Each row is a point on a landscape with many valleys, with its height.
From any point a ball rolls to the lowest of the 4 points nearest to it. It stops when none of these is lower. Distance is the straight distance between rows; heights are no part of it.
baki: [-187,22,-23,-291,-11,74,502,-190,-642,-271,125,-39,-186,194,440,67,-406,225,116,14,-197,-282,419,70,278,-286,89,-33,98,-447,-94,-242,-86,-214,363,-104,-101,-75,190,-46,-65,480,344,-192,-6,-303,-31,-162,54,-327,-52,81,-696,-306,462,-32,394]  height 38.0
dugi: [-75,-142,64,-95,-72,226,-9,306,-185,-27,165,230,46,128,-180,238,-203,78,206,62,-59,-331,302,-37,-127,256,123,-324,45,94,154,-35,154,-98,-330,12,-154,75,-19,468,68,-248,-326,14,-291,-60,363,194,154,-121,90,473,166,-131,-463,-98,-76]  height 38.7
Raba: [199,-13,178,389,111,-116,-206,-16,306,91,-155,-125,177,-201,-251,-130,291,-158,-265,95,128,299,-338,33,-203,205,-430,314,-203,409,123,207,462,260,100,244,-267,-51,46,-94,358,-196,113,114,0,283,-302,-177,182,258,221,-69,217,362,-299,47,-349]  height 10.9
Zibu: [-7,-100,53,-80,50,66,-93,117,-144,-16,263,92,75,173,39,277,17,183,281,-6,42,-92,-95,76,-117,-50,295,-91,16,-120,-192,-29,-114,-180,-61,-45,75,-184,-112,154,-9,-46,8,157,29,-40,261,391,-159,-17,-24,138,129,-82,-47,-140,19]  height 18.7
boled: [-14,-130,-1,56,201,32,59,-145,401,117,-281,-260,132,-143,-218,-147,35,-532,-290,-280,214,334,-346,-2,72,-34,-14,292,-378,-10,28,8,341,261,171,-115,46,278,26,-237,59,-52,-61,-325,496,69,-529,-181,-38,388,173,-269,-37,361,-66,102,-44]  height 18.0
Ses: [303,63,82,120,-39,71,-395,469,91,246,-180,164,-100,-210,-148,-53,375,92,34,17,398,-104,-29,147,-204,249,-43,-170,57,404,205,335,140,-134,-210,229,-174,79,-96,278,-113,-63,-152,339,-197,11,45,13,278,32,87,410,447,170,-222,-58,-159]  height 20.3
lapu: [71,-1,-218,-130,-264,193,258,-16,-123,-98,421,310,-251,201,-75,185,-425,125,232,75,-227,-255,210,196,-73,270,28,-298,167,-283,-57,-79,-206,-154,-83,-123,-155,-5,-92,465,-130,-90,-36,128,-414,-163,520,82,-92,-330,-292,453,-212,-129,-105,130,-43]  height 46.8
gabaz: [-263,162,60,-218,-39,-3,518,-83,-278,-207,-131,1,103,94,470,5,-339,76,-49,-50,-289,-156,254,-162,175,-341,283,5,152,-194,-177,-234,-102,-106,114,-232,60,145,364,-252,48,251,326,-217,127,-208,9,-318,-183,-330,74,-120,-543,-372,497,-34,347]  height 35.7
pugu: [-242,201,104,-87,78,-51,-38,-164,-227,-245,34,-111,-87,141,326,-8,-136,144,149,148,-171,-191,100,-145,151,-257,95,-23,188,-207,-64,-199,-218,-109,138,-208,59,-134,-61,-369,28,-19,208,-47,-20,5,38,-25,-42,-225,-138,-52,-42,-139,74,-164,134]  height 32.0
ziga: [304,-28,177,259,280,-29,-132,30,180,42,-293,-105,230,-104,-388,-371,247,-48,-445,-13,105,287,-245,-52,-97,166,-487,274,-262,479,143,81,507,259,134,237,-271,137,-133,-308,290,-58,-61,12,200,320,-412,-64,277,234,267,-139,152,468,-443,30,-224]  height 52.7
likod: [212,40,123,363,76,-205,-242,113,313,217,-163,22,143,-295,-168,-90,361,-198,-208,130,290,331,-372,29,-369,288,-346,90,-61,425,219,211,353,204,-19,266,-200,-76,-16,62,321,-72,57,227,-107,154,-187,-199,49,134,178,-41,298,341,-216,36,-307]  height 21.7
Ruba: [85,-146,102,52,119,82,-35,-229,327,-14,-129,-140,125,-194,-152,51,124,-157,-216,-162,203,158,-155,-19,203,57,-165,236,-255,131,-30,121,-85,159,158,80,117,23,93,-75,-110,29,-56,-141,196,173,-275,-2,59,364,35,-391,-8,11,98,-68,23]  height 10.5
mosu: [-49,-10,-3,-107,119,-140,166,-175,253,104,-314,-307,14,-241,-28,-94,257,-384,-305,-119,-113,-49,88,-177,250,-276,-161,222,142,-117,49,-179,-232,29,95,-145,280,109,269,-550,-143,-11,-86,-204,244,-139,-383,-52,-27,-43,-69,-269,53,-94,357,105,49]  height 20.2
bado: [48,-133,14,-13,-104,-8,-359,433,10,203,140,82,183,129,-27,112,207,139,311,-23,56,-128,67,-50,-254,119,163,-145,81,207,125,141,170,-60,-430,10,-8,7,20,313,-108,-11,-201,-11,-115,-21,191,75,54,55,216,240,353,27,-177,-79,-77]  height 30.5
bos: [-17,108,178,-99,-59,-185,37,-125,275,-55,-221,-168,13,-204,81,-146,45,-238,-290,-124,-98,-71,101,-318,221,-261,-64,4,70,-5,-134,-89,-352,-11,143,-187,231,122,219,-509,-159,17,-84,-223,159,-94,-215,-33,-71,-68,-137,-298,87,-131,247,66,107]  height 19.2
Fon: [87,-83,88,207,1,46,-81,-242,204,-38,-75,-102,222,-214,-43,45,106,-41,-158,-180,166,182,-180,38,171,134,-153,193,-213,251,-87,201,69,172,64,86,205,-42,129,37,-15,28,-71,-113,203,182,-236,27,48,412,60,-398,225,-29,43,20,39]  height 9.9
rufi: [-112,-75,-101,-56,-287,356,123,142,-80,-191,312,235,-142,226,-65,253,-432,75,385,128,-107,-181,210,138,-279,292,105,-305,96,-129,102,-59,110,-47,-296,-130,-174,178,79,551,-157,-181,-269,10,-395,-212,410,12,-91,-110,-18,372,29,-90,-296,50,-75]  height 28.6
surid: [-217,149,-61,-137,88,15,272,-155,-679,-255,132,-15,-187,186,564,-39,-336,249,91,17,-255,-172,351,-27,179,-240,219,-111,133,-325,-98,-239,-37,-148,227,-134,-75,-106,141,-64,-47,361,224,-98,-36,-149,57,-166,2,-379,-37,6,-522,-337,407,-36,362]  height 34.4
bif: [-33,60,-368,5,79,-76,62,-39,-379,-43,379,142,-262,377,113,7,-234,123,334,190,-287,-182,171,93,-6,-177,80,-207,199,-313,-62,-214,-256,-146,56,-165,-111,-256,-65,-33,-49,96,70,34,-93,-84,425,62,-35,-359,-307,277,-254,-278,104,35,50]  height 88.6
Tuz: [109,-165,19,61,80,8,61,-166,460,101,-221,-126,70,-233,-148,-99,112,-349,-370,-282,157,225,-322,-33,160,6,-73,182,-358,42,46,-46,55,140,201,-97,169,135,53,-269,-56,57,-85,-293,376,201,-472,-112,-2,298,76,-356,-190,160,172,151,-94]  height 12.3
vumed: [260,63,14,257,-195,-164,-207,221,215,337,-158,94,-9,-240,-111,-102,439,-47,-72,13,355,250,-286,45,-278,273,-234,-36,-8,423,114,306,277,81,-154,303,-156,-72,-206,266,184,189,42,297,-122,89,-15,-116,105,56,224,17,258,221,-199,71,-247]  height 12.7
zavo: [-13,-1,-329,-180,-230,195,305,-123,-275,-60,433,190,-349,191,-103,228,-308,154,373,177,-205,-330,336,171,38,199,-1,-337,103,-303,-181,1,-364,-191,-15,-160,-78,16,-95,438,-97,-84,-78,164,-430,-121,521,183,4,-344,-437,463,-252,-77,4,96,-18]  height 7.3
buvet: [15,-55,45,28,18,0,-345,240,86,211,-45,7,254,-91,17,145,242,99,161,79,240,83,-62,96,-176,11,-59,106,66,198,68,192,137,105,-331,224,72,-83,62,209,23,6,-31,118,-60,-13,-26,96,81,200,137,30,380,22,-20,-43,38]  height 1.8
vuded: [67,71,-341,-32,-109,17,179,-120,-263,-4,446,209,-351,274,-61,51,-269,162,300,236,-289,-317,267,179,-42,6,87,-228,210,-361,-50,-146,-280,-258,10,-122,-102,-185,-161,202,-76,-42,-70,98,-209,-83,530,191,-27,-316,-378,403,-316,-199,29,148,28]  height 79.1
nus: [27,-121,68,159,69,-8,-269,-9,89,70,-54,-2,236,-108,49,138,323,167,32,68,213,105,-43,51,-41,71,-144,184,-123,258,72,196,112,133,-142,146,29,-93,-6,202,84,61,-6,100,20,96,-124,89,47,303,163,-247,386,56,-59,21,36]  height 7.4
bonos: [-91,66,-188,14,87,-89,18,-117,-481,-195,305,83,-272,313,310,-58,-226,138,309,81,-297,-141,184,34,59,-195,136,-145,194,-275,38,-304,-167,-100,147,-178,-92,-271,-94,-219,-100,149,120,-71,-73,-97,273,-7,-67,-289,-219,55,-306,-250,143,-32,118]  height 56.3
zet: [221,31,49,115,-79,-6,-405,501,-24,228,-137,126,8,-114,-122,54,333,94,183,23,262,-149,-43,57,-191,150,-62,-174,121,280,168,356,154,-111,-303,224,-138,37,-57,255,-79,-128,-172,211,-319,-51,28,42,190,-15,146,380,449,105,-207,-26,-60]  height 22.9
fivu: [52,-172,-26,-4,78,-59,214,-274,459,168,-281,-259,-2,-190,-269,-229,161,-520,-324,-376,203,356,-300,-53,136,-132,-47,248,-359,-89,57,8,-47,83,257,-116,255,188,-29,-384,-19,137,-54,-260,452,121,-521,-91,-85,165,109,-199,-212,216,93,139,-105]  height 11.6
Pubaz: [-27,-27,-192,-52,-222,19,156,28,-195,5,435,163,-280,273,-111,149,-317,77,265,126,-148,-109,180,198,-61,61,190,-224,201,-361,-8,-153,-163,-215,-63,-174,-92,2,-36,191,-87,-104,-20,88,-212,-194,490,198,-152,-164,-210,404,-111,-89,-77,-15,-130]  height 61.0
Toba: [-50,-79,81,-149,115,-59,187,-258,317,328,-503,-305,324,-143,-144,-129,178,-512,-488,-280,286,410,-462,-143,73,-145,-31,300,-610,-257,233,-129,164,324,288,-114,152,282,-158,-313,180,-110,-4,-131,465,200,-679,-234,-19,362,288,-176,-268,449,-127,-8,-152]  height 26.7
Laga: [-49,67,-421,-81,154,-31,129,-159,-613,-155,246,116,-345,264,256,28,-256,226,249,214,-366,-225,371,167,137,-273,84,-175,108,-282,-43,-324,-233,-160,149,-75,-175,-238,71,41,-112,145,-42,27,-138,-131,392,72,114,-288,-284,203,-374,-271,188,49,256]  height 55.4
Pilos: [162,-83,70,332,93,-22,-162,-19,302,40,-90,-74,175,-95,-254,-248,126,-149,-274,-60,48,351,-219,40,-77,154,-410,314,-216,415,292,134,364,360,-29,141,-147,64,85,-99,230,-55,64,-99,188,205,-363,-212,161,373,211,-263,211,271,-306,87,-103]  height 15.0
nefu: [226,-59,83,365,-34,-227,-216,116,298,110,-84,15,123,-190,-200,-137,351,-105,-228,142,123,354,-242,52,-227,150,-386,248,-148,470,203,189,375,260,-83,199,-199,-97,50,-38,263,-44,110,173,27,226,-291,-217,40,211,172,-213,271,339,-240,144,-249]  height 17.0
gov: [-19,-105,128,-17,-18,29,-142,77,109,-30,89,3,159,-71,71,163,105,75,123,-72,117,226,-252,71,-66,-11,112,46,8,99,-36,163,-122,93,-162,39,156,-29,20,0,-38,-31,46,26,-46,-71,50,198,-174,176,64,-234,220,-29,27,-138,126]  height 14.2
puniv: [-189,132,25,-93,45,19,135,-106,-345,-284,144,18,-143,172,403,-22,-306,114,244,182,-237,-60,193,-26,155,-337,146,-3,221,-312,-5,-337,-164,-112,140,-164,-17,-106,58,-354,-74,57,226,-138,-52,-181,105,-173,-61,-273,-104,-96,-189,-239,180,-41,179]  height 39.2
rut: [20,-123,97,165,65,-16,-156,-148,67,5,-34,-20,252,-152,-23,88,257,145,-8,-29,192,212,-95,23,13,102,-164,206,-184,242,39,225,4,224,-68,134,50,-100,84,177,-24,27,-66,43,121,161,-102,129,65,372,126,-298,223,44,16,20,-27]  height 8.9
vebo: [74,-191,66,68,101,6,69,-104,412,92,-166,-157,51,-211,-218,-177,48,-369,-347,-319,85,336,-250,-4,132,66,-82,262,-339,77,75,2,238,259,109,-38,91,193,96,-265,17,21,-193,-323,434,130,-362,-175,35,365,130,-394,-114,222,3,176,-82]  height 14.0
lor: [75,128,166,356,42,-220,-325,55,365,205,-255,-66,69,-260,-312,-114,358,-154,-385,101,396,234,-528,75,-387,220,-173,-67,-137,422,49,218,461,138,75,435,-300,12,-236,216,357,-261,-64,335,-66,256,-17,-102,113,174,53,-75,389,560,-277,-77,-531]  height 20.0
Dek: [-63,-87,-14,-127,-13,121,-35,212,-115,76,216,71,28,227,-70,242,-50,213,186,-32,-6,-135,4,117,-139,1,323,-94,41,-204,-99,-32,-41,-172,-187,-70,1,-154,-99,253,-86,-110,-129,79,-42,-84,321,319,-134,56,14,360,20,-40,-276,-201,14]  height 21.5
ribo: [170,89,45,284,-85,-212,-301,264,288,256,-179,104,-41,-246,-144,-82,420,-14,-158,-1,393,182,-318,98,-387,310,-151,-15,24,430,170,273,298,-6,-198,391,-185,-76,-149,172,226,33,4,283,-132,102,-67,-226,112,91,133,39,328,287,-117,77,-262]  height 14.3
Vam: [-169,53,-160,-227,62,120,337,-233,-683,-283,157,45,-274,163,444,-23,-272,242,218,16,-309,-202,298,106,310,-333,82,-120,40,-379,-63,-360,-146,-143,281,-89,-128,-147,178,-129,-76,268,209,-187,4,-218,209,-158,12,-319,-35,33,-647,-353,333,-8,336]  height 36.7
panaz: [-213,15,9,-246,-146,63,638,-161,-642,-161,17,-2,-123,141,469,112,-440,194,4,73,-228,-292,405,-46,318,-296,138,-9,132,-493,-177,-169,-228,-184,317,-72,63,50,293,-58,-89,476,369,-201,48,-204,-130,-156,-154,-348,-2,144,-722,-323,561,-2,427]  height 38.6
bani: [-59,-156,-13,-60,-51,-12,-168,251,-55,149,155,67,136,55,116,127,192,160,246,-35,97,34,-99,47,-252,38,203,-71,41,45,-95,198,-8,-29,-283,73,124,-85,-10,220,-91,13,-78,106,6,-67,196,176,-136,200,155,9,236,-45,-79,-59,44]  height 13.6
Zopad: [-21,96,-484,-41,-19,1,150,-114,-424,-7,387,170,-337,279,-78,138,-228,138,263,237,-316,-308,395,171,8,-42,-84,-184,188,-336,-91,-106,-343,-89,89,-53,-115,-69,-7,176,-115,-46,-17,142,-347,-116,583,172,-20,-281,-411,456,-329,-251,116,141,74]  height 52.1
Potoz: [-227,239,126,-146,76,-61,428,-58,-241,-243,-267,-134,237,23,342,51,-185,21,-247,-3,-318,-178,337,-163,227,-433,173,85,158,-291,-266,-341,-41,17,118,-208,39,188,432,-327,-11,55,202,-122,80,-135,-99,-283,-151,-202,26,-75,-325,-257,462,-142,185]  height 35.9
vem: [-33,-133,-59,-71,137,-110,219,-251,377,272,-251,-318,-57,-220,-218,-172,254,-507,-424,-295,28,155,-110,-169,191,-233,-149,177,-213,-47,53,-63,-113,6,311,-81,290,89,-55,-379,-61,121,-140,-193,282,103,-409,-30,-33,11,5,-223,-185,173,243,128,-99]  height 8.4
soka: [-307,199,181,-158,76,-78,25,-54,-258,-320,16,-80,28,138,439,-65,-216,109,16,116,-226,-124,234,-168,324,-282,138,57,223,-187,-3,-256,-138,-33,102,-120,81,-37,34,-350,33,29,166,-37,-32,-83,36,-96,-34,-264,-131,-163,-163,-224,298,-117,249]  height 31.2
Supal: [-54,8,-310,-135,-285,331,285,-120,-330,-128,385,219,-425,115,-105,311,-327,220,477,161,-269,-388,393,187,63,280,-73,-283,132,-163,-87,-39,-296,-236,-83,-35,-41,61,-97,626,-164,-222,12,164,-557,-209,417,208,-116,-310,-355,520,-209,-36,-106,155,7]  height 37.0
guda: [-183,104,-205,-151,114,52,189,-122,-618,-233,132,119,-331,338,353,-27,-316,239,268,56,-294,-185,333,100,207,-183,161,-130,90,-284,12,-387,-86,-147,255,-152,-162,-211,-23,-26,-132,280,139,-72,-40,-124,200,-72,13,-293,-124,63,-406,-350,201,-19,249]  height 6.3
bek: [-349,187,115,-165,38,-20,247,-108,-318,-314,-112,-116,52,91,422,-80,-337,82,-77,21,-293,-214,337,-190,178,-316,246,60,241,-206,-56,-271,-86,-66,89,-165,40,47,210,-317,-17,217,250,-223,-28,-143,56,-243,-56,-247,-38,-146,-233,-332,420,-150,281]  height 34.3
Bamur: [101,-78,121,16,43,-50,83,-239,358,-37,-95,-241,-45,-291,-218,-9,75,-201,-270,-72,54,14,-63,-67,283,-86,-52,195,-30,-85,-45,86,-204,113,227,-16,230,82,152,-314,-220,-25,-44,-194,278,21,-276,45,32,120,-54,-244,48,-70,245,76,15]  height 12.8
Faku: [324,79,7,328,-145,-98,-387,312,255,298,-278,182,-148,-362,-198,-196,312,-24,-74,-79,556,112,-316,149,-265,291,16,-208,71,460,143,292,265,-60,-143,346,-230,5,-257,328,56,44,-90,286,-160,106,-31,-80,87,68,53,103,443,291,-94,-42,-220]  height 16.5
Pok: [275,45,50,218,-138,-81,-359,281,165,320,-272,95,-47,-186,-161,-109,392,-11,-46,-48,314,130,-165,83,-262,278,-190,-83,-72,430,120,274,171,-58,-159,349,-64,-60,-216,302,61,55,-87,313,-131,102,-22,-78,210,14,192,136,360,198,-163,50,-186]  height 14.5
vaz: [-2,42,176,-122,65,18,-76,-91,-28,-181,117,-1,-41,55,111,153,-51,248,160,50,-13,-5,-74,-121,91,-161,225,-47,4,-80,-223,27,-218,-166,40,-114,248,-211,-180,-148,-116,15,128,97,1,-29,28,205,-74,10,-25,-150,105,-127,-13,-180,128]  height 22.2
Fir: [-35,-22,-227,-75,-262,225,186,45,-101,-43,438,270,-240,218,-144,182,-439,85,330,42,-218,-284,213,207,-161,390,108,-315,142,-204,5,-39,-82,-170,-254,-98,-107,154,-91,555,-99,-169,-169,18,-366,-151,468,95,-196,-183,-202,467,-170,-79,-239,28,-121]  height 10.6
gakes: [-96,-49,8,-72,-189,161,68,174,-121,-51,363,232,-77,319,-134,279,-349,85,251,66,-159,-273,146,212,-165,152,263,-189,191,-225,30,-32,19,-116,-244,-180,-139,19,73,369,-88,-181,-186,62,-187,-212,441,193,-105,-49,-67,442,-4,-54,-254,-77,-76]  height 38.3
vukov: [-57,73,-419,-206,-161,186,203,-145,-362,-103,402,149,-326,186,-99,234,-273,139,426,281,-312,-493,428,156,48,93,-143,-171,247,-255,-38,41,-399,-154,-35,8,-98,29,-37,366,-156,-221,47,155,-462,-150,526,108,25,-314,-463,507,-267,-108,12,111,44]  height 36.0
supi: [-15,-124,-64,-117,-36,56,-238,343,-81,90,175,138,144,182,-80,159,46,116,239,0,-12,-15,5,103,-214,83,222,-225,78,-3,-45,118,55,-146,-274,-40,75,4,-28,194,-144,-26,-171,34,-2,-67,195,334,-81,135,172,169,204,-50,-137,-63,-28]  height 18.8
fuber: [-58,-14,-55,-34,-12,43,50,80,-144,-2,360,108,-124,284,-42,120,-286,47,258,75,-69,-125,-19,84,-127,-59,268,-47,216,-373,-89,-83,-71,-207,-60,-157,-22,-154,2,115,-5,-231,11,45,-63,-158,348,254,-161,-123,-184,343,-57,-34,-97,-30,-12]  height 31.3
litek: [-150,77,-62,14,66,-31,-94,-15,-332,-106,279,84,-199,291,226,58,-271,160,310,261,-280,-37,123,35,2,-251,187,-65,290,-328,23,-198,-209,-188,93,-208,-10,-207,-48,-285,23,7,205,6,-67,-145,211,109,-131,-272,-237,71,-86,-145,88,-51,135]  height 74.6
karal: [-178,251,206,-207,37,-77,55,-89,-126,-286,-120,-82,-6,102,337,-47,-168,120,-15,151,-198,-207,103,-205,266,-269,85,12,144,-55,-155,-87,-273,-74,85,-63,105,-145,-46,-381,-37,21,121,-134,36,41,-3,52,6,-245,-126,-177,11,-271,193,-163,174]  height 24.6
gagom: [-130,-79,26,-6,173,0,125,-142,402,248,-457,-312,294,-133,-217,-102,59,-487,-402,-224,317,321,-402,-148,66,-103,-26,273,-431,-134,158,-101,345,334,184,-9,78,319,-46,-325,143,-70,-95,-265,441,87,-676,-137,5,343,199,-204,-188,451,-72,49,-146]  height 25.8
dab: [223,-12,299,393,111,-124,-221,69,295,130,-252,-98,177,-241,-343,-159,361,-155,-473,104,264,284,-406,33,-312,205,-360,106,-79,433,75,267,441,187,70,329,-341,1,-118,24,364,-257,27,340,-32,222,-200,-138,209,132,219,-100,266,393,-307,-7,-409]  height 31.5
vul: [-254,192,-27,-147,-88,-61,197,-125,-412,-346,13,85,-120,183,504,-116,-340,122,174,6,-276,-79,348,-30,201,-245,239,-93,155,-262,-97,-274,-7,-109,138,-126,-42,-36,162,-213,-57,255,223,-175,-7,-108,72,-308,-94,-322,9,-119,-430,-295,315,-88,307]  height 36.9
Vin: [125,-131,116,125,258,-15,-134,-39,298,179,-444,-248,386,-51,-274,-369,77,-271,-423,-179,152,300,-208,-207,94,59,-214,341,-460,245,96,-83,434,326,85,168,-136,178,-112,-340,252,-84,-87,-186,484,363,-617,-101,243,409,198,-211,65,414,-362,108,-128]  height 32.2
fera: [-202,247,168,-272,-21,-89,163,-217,-57,-209,-166,-104,81,8,240,-124,-9,0,-177,77,-146,-260,250,-241,233,-307,98,29,48,-69,-181,-133,-296,-126,140,-112,170,-37,-9,-359,-12,41,22,-91,151,79,-9,-16,-5,-163,-73,-264,-132,-274,281,-55,225]  height 16.0
bak: [150,-22,4,-65,-129,46,-285,492,-44,96,59,184,75,80,-139,-65,80,107,218,11,36,-233,127,-62,-250,237,50,-264,117,244,203,120,65,-115,-444,-17,27,127,-131,355,-105,-56,-343,27,-201,-16,213,61,67,-107,154,348,415,-72,-315,-57,-2]  height 6.0
Duser: [9,-120,38,-43,224,-17,-9,-130,192,280,-585,-287,474,-33,-200,-268,103,-296,-467,-211,227,355,-405,-262,50,-4,-27,222,-533,-3,160,-116,330,319,153,-47,66,322,-189,-249,206,-66,-121,-228,567,255,-671,-191,111,396,239,-216,-72,439,-262,90,-172]  height 11.1
Gubu: [53,-57,51,60,108,16,163,-229,440,71,-208,-269,-66,-332,-128,-64,229,-378,-418,-150,141,65,-30,-162,307,-154,-41,229,-115,-89,-117,74,-164,44,205,-92,224,118,88,-351,-210,28,-119,-192,307,81,-369,38,90,105,-41,-294,-118,75,237,67,38]  height 11.4
Git: [-15,-107,44,186,168,-7,33,-115,406,122,-305,-208,262,-108,-198,-252,11,-278,-301,-234,81,307,-261,-62,124,90,-204,365,-352,160,160,9,443,288,149,25,-62,242,122,-167,190,-97,-123,-220,443,197,-509,-223,118,440,129,-262,25,303,-138,117,-71]  height 16.9
mub: [-66,-95,20,-135,10,67,-114,108,14,50,117,55,116,115,40,150,-24,250,152,-117,-33,34,-204,-49,-121,-66,268,-87,70,-15,-108,115,-106,-125,-118,4,158,-191,-60,123,-135,-4,21,65,50,-119,110,268,-184,39,94,-56,161,-52,-47,-107,19]  height 17.1
fabo: [170,147,108,318,-62,-186,-293,216,343,226,-311,16,-30,-269,-332,-127,381,-124,-267,27,470,272,-478,192,-403,283,-150,-22,-29,375,150,274,430,127,-102,401,-297,77,-135,239,321,-123,-13,325,-129,103,-105,-287,46,144,37,-38,290,429,-226,-32,-462]  height 17.3
zof: [90,-118,71,290,106,59,-31,-125,358,-45,-90,-9,130,-121,-186,-192,134,-89,-221,-158,60,359,-175,0,31,136,-203,307,-277,352,109,94,181,281,1,72,-18,174,107,-15,48,24,-92,-219,254,239,-362,-95,77,428,108,-426,61,124,-99,90,-38]  height 11.0
rek: [-138,118,-16,-193,93,-126,307,-106,102,-53,-297,-113,129,-28,210,-240,151,-143,-370,-59,-226,-136,240,-319,277,-377,35,12,76,-24,-236,-228,-258,-31,64,-206,269,84,121,-506,-122,144,-39,-178,138,-9,-170,-80,-22,-159,-69,-310,-77,-325,415,-52,167]  height 18.4
pobab: [6,-135,7,-75,16,-4,-321,230,96,95,53,-6,199,52,33,265,163,106,217,-5,77,92,-123,36,-149,-32,114,13,75,116,-3,171,93,49,-343,105,175,-31,85,162,-23,-41,-58,57,21,-7,22,197,-119,222,181,-70,338,67,-33,4,86]  height 8.6
Lel: [203,-70,96,366,18,-120,-235,10,290,20,-97,35,204,-137,-119,-116,336,-43,-130,17,78,439,-220,32,-238,244,-397,250,-110,478,107,157,234,295,-80,194,-118,-70,10,143,196,55,83,51,20,223,-169,-179,136,324,165,-236,310,149,-173,110,-148]  height 13.2
Bamez: [2,-116,-91,-79,-103,131,-107,391,-91,28,176,127,110,170,-45,134,-49,187,246,-108,-22,-251,192,40,-162,88,204,-210,51,-88,-57,-74,122,-140,-297,7,59,64,-94,379,-10,-104,-199,30,-108,6,350,268,16,66,165,365,190,-158,-316,-163,-20]  height 28.5
rufo: [-137,49,128,-171,41,52,-105,-87,-90,-185,128,-38,-47,106,181,47,-128,205,113,124,-22,-45,44,-124,166,-199,156,-33,44,-210,-118,-87,-307,-120,92,-93,205,-227,-147,-269,-36,-30,184,133,6,-49,92,201,-42,-167,-126,-30,-35,-165,59,-167,79]  height 25.4
mavu: [21,-87,234,44,93,33,-84,-196,234,-133,3,-157,84,-252,-39,103,-37,14,-82,-64,117,115,-205,-22,131,6,37,142,44,49,-89,142,-265,140,81,-26,220,9,106,-157,-70,-109,80,-20,26,-95,-131,81,-90,227,-16,-335,185,-64,113,-55,115]  height 16.3
zedi: [-80,29,-353,-267,-206,359,248,-44,-214,-217,368,275,-419,108,0,407,-329,225,523,137,-146,-354,356,205,15,367,-45,-367,114,-209,-94,-31,-215,-136,-123,120,-150,119,-124,717,-282,-337,-80,134,-669,-212,363,148,-93,-291,-399,490,-177,30,-143,126,50]  height 41.8
dusol: [-89,155,137,-232,-10,-160,77,-75,94,-167,-103,-83,62,-95,160,-153,14,-119,-202,-3,-238,-96,182,-334,244,-260,59,-1,175,-18,-198,-93,-284,-56,54,-160,265,53,29,-388,-53,48,-18,-145,139,44,-34,-21,-25,-122,-135,-355,-14,-333,305,-27,94]  height 3.5
gan: [47,96,191,-173,8,-83,1,-139,101,-219,-11,-101,21,-174,192,-92,-68,66,-69,-65,-124,14,-30,-307,161,-52,27,15,138,14,-129,20,-314,-8,87,-208,295,-104,7,-364,-30,102,110,-81,60,-10,-46,28,-111,-161,-53,-347,80,-123,209,-75,134]  height 20.1
kinu: [185,38,63,165,-41,-120,-370,382,61,267,-175,62,8,-274,-207,-70,458,10,54,56,354,-65,-70,102,-156,227,-116,-36,-34,386,110,367,157,-7,-237,283,-59,44,-116,283,45,55,-92,257,-219,102,-13,44,207,35,113,271,373,215,-253,-50,-159]  height 16.8
vuf: [56,-32,-317,-94,-220,115,166,-35,-156,-11,468,217,-319,288,-111,91,-358,125,273,134,-232,-175,204,179,-93,149,95,-221,178,-319,-127,-44,-215,-169,-55,-229,-83,-99,-3,273,-51,-166,1,128,-288,-94,506,248,-91,-250,-310,358,-221,-170,-59,106,-29]  height 71.6
nos: [183,-46,18,156,-42,-90,-237,116,169,225,-139,31,162,-156,-14,9,419,8,-43,-10,219,208,-70,61,-137,264,-304,78,-134,454,64,213,165,168,-109,239,-36,-87,-108,153,186,137,140,174,-11,123,-69,-51,105,178,233,-103,259,101,-115,85,-130]  height 10.2
Gibem: [22,-61,153,-100,-67,41,-74,-36,98,-145,134,-55,21,-39,104,54,-21,98,79,-93,18,161,-181,-106,53,-17,200,-3,67,37,-148,134,-251,-100,-41,-47,279,-99,44,-162,-90,50,166,22,99,-53,54,158,-257,62,90,-349,196,-92,89,-118,86]  height 18.2

Where does a ball stop that starts at each point below?
vaz | buvet
boled | buvet
lor | buvet
Git | buvet

Call two points neighbours if one is among the 4 nearest of the other. Go from one point of each pair to the other, from neighbour to neighbour, staying as low as possible. Name the highest point that can't be avoided.
buvet, Fir | gakes
zavo, buvet | lapu
buvet, vem | Tuz
